The views of a scene show one set of named points, each view turned or mirrored, and shifted as a whole, with a little noise and some points left out.

Scene 1
View 1
Z_434: [-39 -12 -25 -34  -1  -6  27 -41  23   8 -19 -20 -30  16 -16 -10  31 -10
   8  34]
Z_153: [-11  -7 -35 -20   2 -40   7   3  -1   7   6 -31  -5 -10 -16   0   5   5
   5  22]
Z_647: [-10  11 -30 -15 -10 -20  20 -13  -3 -12  -9 -36  -4 -13 -20  -7   5   8
   6  29]
Z_989: [-30   3 -15 -19  -9 -22  19   4   9  -4 -12 -15 -20  -8 -22   4  12   3
  17  14]
Z_373: [ -7  10 -31  -7 -17 -44  13  28  -9 -13   2 -36   2 -32 -36   4  -3  18
   5  11]
Z_616: [ -8  17   2 -24 -16 -27  15  22  -9 -22  -5 -19  -8  -8 -26  18  27 -14
   2   5]
Z_627: [-12   6  -8 -23   3 -17   9  -5  -7   4  -1 -19   2   9   4  14  18 -19
  11  20]
Z_341: [-42 -29 -19 -23 -14 -35  18  23  21  22   5 -16 -11  -1 -40  24  37 -10
  -1  -6]
Z_665: [-11  20 -10 -13  -5 -21  12   7 -11 -16  -9 -19  -4 -12  -6   6  -2   4
  20  19]
Z_317: [-39  -8 -32  -3  -7 -12  24 -10  11  16  -7 -23   2  -8 -10   2  -1  10
  23  18]
Z_953: [-14  29 -14 -24 -29  -7  38 -19   4 -43 -31 -32 -26 -17 -42 -12  24   6
   0  30]
Z_227: [-19  -3 -11 -24  -4 -14  18  -9  -1   6  -2 -23   2  10  -8  15  29 -21
   4  18]
Z_457: [-17  22  -1 -10 -42  30  52 -38  -2 -25 -26 -38  19   5 -26  15  44 -23
  -4  23]
Z_477: [ 12  35 -10 -13 -11  17  26 -43 -28 -26 -16 -45  27   5  12   3  15 -18
   4  44]
Z_914: [-32 -14 -48 -10   1 -27  15 -16  13  18  -5 -27 -10 -11 -13 -11  -7  18
  17  29]
Z_555: [-33   0 -26   1 -11 -24  16  16   3  10  -2 -19   3 -19 -16   9  -8  15
  25   8]
Z_955: [-18   8 -33  -4 -11 -13  23 -16  -2  -5 -11 -34   5 -16 -13  -5  -4  12
  14  28]
View 2
Z_373: [ -5 -23  20  39 -26 -13  12  12 -20  12   1 -34  -6  37 -22 -21 -26 -18
 -13  14]
Z_227: [ -7   3  -9  31   6 -15 -12   6   9 -13   2  -4   2  38  -9  11   5 -23
  19   6]
Z_953: [-28  -3  18  22 -15 -25  10  38 -30 -21   8  22   1   5   0  -8   5 -16
 -22  38]
Z_955: [ -1  -7  20  10 -27  -2   3  10 -11   2  13  -8   5  18 -15   4 -10 -30
  12  24]
Z_665: [-16  -8   5  33 -30  -4  11   2  -9   1  13 -14  -3  21 -10   0  10 -23
   4   1]
Z_341: [  3 -25  -8  53  24 -29 -25  21   4 -28  15 -21  14  49 -31 -19 -19 -38
   4   3]
Z_989: [-11 -17   2  35  -6 -13  -2  15 -12 -17  20  -9  10  25 -15 -10   2 -35
   5   8]
Z_434: [ -9   0  -5   8  22 -10 -18  22 -13 -36  14  17  22  20   3   2   8 -46
  33  29]
Z_647: [ -9  -5  16  14 -18  -7   6  14 -17   0   4  -8   1  21  -6  -2  -9 -23
   7  26]
Z_627: [-10   2  -9  32  -5  -8  -6  -3   8  -6   2  -9  -1  36  -6  12  13 -23
  23  -2]
Z_555: [  8 -25  10  33 -23  -4  -5   3   2  -2  29 -29  11  29 -37  -8 -18 -41
  10   0]
Z_317: [ 11 -17  13  13 -11  -1 -11   8  -3  -8  23 -14  16  24 -26  -1 -18 -44
  24  18]
Z_477: [-17  29   8   1 -36  -7   8   2  12   8  -9  24 -16  10   6  44  18   1
  12  27]
Z_457: [-12  21   8  18 -13 -37 -13  30  24 -22   6  46  -5   9 -17  38   3   1
 -16  36]
View 3
Z_373: [ 25  -9   5  29 -27 -16  -1 -16   7  -9  13  15   5 -25   9 -32  17 -32
  10  11]
Z_616: [ 18 -17  -6   6  -8  19  20 -14  22 -26  -2  16  -8  -7  -6 -17  13 -10
  -7  11]
Z_153: [  1  -7  17  28 -23  -8   5  -1  25  18  -2  17  -3 -11   4 -22  -2 -23
  14  -2]
Z_341: [  1  -7  -7 -11 -19 -15  24   8  37  -8 -15  -2  20  -8 -22 -24  -9 -37
 -18 -21]
Z_665: [  4 -15   7  11  -9   8   5  -7   4   4   2  21  -8 -17   1 -10  23  -2
  16  19]
Z_457: [-24  -4 -14  11  31  12 -12  17   7 -45  21   6   2  21 -12 -16 -20  35
 -18  39]
Z_647: [ -2  -5   5  33  -8  -6  -9   0  10  12  14  13  -4  -3   1 -18   3  -5
   7  20]
Z_989: [  0  -9  -4   4 -10  -2   9   0  16  14   0   6   5  -8 -17 -12  15 -12
  -3   5]
Z_914: [-18   1  16  23 -16 -25  -8  14  12  43   2   9  10 -10  -3 -15   1 -17
  17   2]
Z_955: [-10  -3  10  26  -7 -14 -13   7   1  14  14  14   4 -10   2 -16   4   0
  15  21]
Z_627: [-12 -14  16   4  -4  15  17   5  24  -3 -13  22 -12  -5   0  -6  -3   5
  14   4]
Z_953: [ 11  -5 -27  35   8   7 -14 -10   7   4  31   1  -2  18 -21 -16  16   4
 -23  38]
Z_317: [-20   0  11   8 -11 -26  -5  17   7  21   1   8  16 -15  -5 -17  -2 -13
  14   1]
View 4
Z_627: [-13   8  14  11   9  -3   9 -15   0   6  -2 -12  -2  24   0   3 -16   3
  -5  -3]
Z_434: [-11  12  18 -19  -5 -21  35  -8  26  40   7  12 -17  39  -9   7 -13  -7
 -22  29]
Z_914: [-19  18  -5 -29 -20  -3  14 -19  -1   9  12  30  -4  30 -19  21  -8 -18
   9  16]
Z_153: [-19  20  -5 -17 -13   2  23 -23  -3  -4  -3   1   8  19 -23   6  -7  -9
  11  -2]
Z_227: [-12   6  15   4   9 -10  16 -18  10  11   0 -17  -4  26  -4  -4  -4   0
  -8   5]
Z_616: [ -6   7  21  -3  -7  16  16 -12   3  -8 -14 -26  17  16 -13 -12   3  13
 -29 -19]
Z_989: [-12   9  18 -20 -22  11  15 -10   3   5  -4   2   4  34  -9   7  -1   2
 -20   1]
Z_647: [ -4  17   1 -21  -4  -2  12 -15   5   0   8  18  12   9 -29   5 -10  -4
 -17  -2]
Z_555: [-15   8   6 -21 -25  20  -8 -22 -13 -14   7  12   6  33  -9  16   9  -7
   2  -1]
Z_317: [-13   9   4 -25 -18  -1   0 -24  -1   3  16  22  -5  34 -12  17   6 -13
   5  16]
Z_373: [ -9  15  -5 -29 -24  22   7 -26 -10 -28  -5   2  26   7 -36   1  11  -2
  -4 -19]
Z_955: [ -4  14   1 -21  -5  -2  -1 -16   1  -1  18  28   7  14 -24  13  -6  -9
 -13   1]
Z_477: [ 15  10  10  17  47 -29 -13  -9  11   5  26  18   6 -11 -20  -1 -31   5
 -38 -11]
Z_665: [ -6  14  10  -4  -9  14  -1  -8  -9  -7   0   8  13  18 -12  11 -17   5
 -18 -17]

Which points are out of place in each view (at most two, in the order of its rows)? Write - if all are in place.
view 1 => Z_341, Z_317
view 2 => Z_555
view 3 => -
view 4 => -
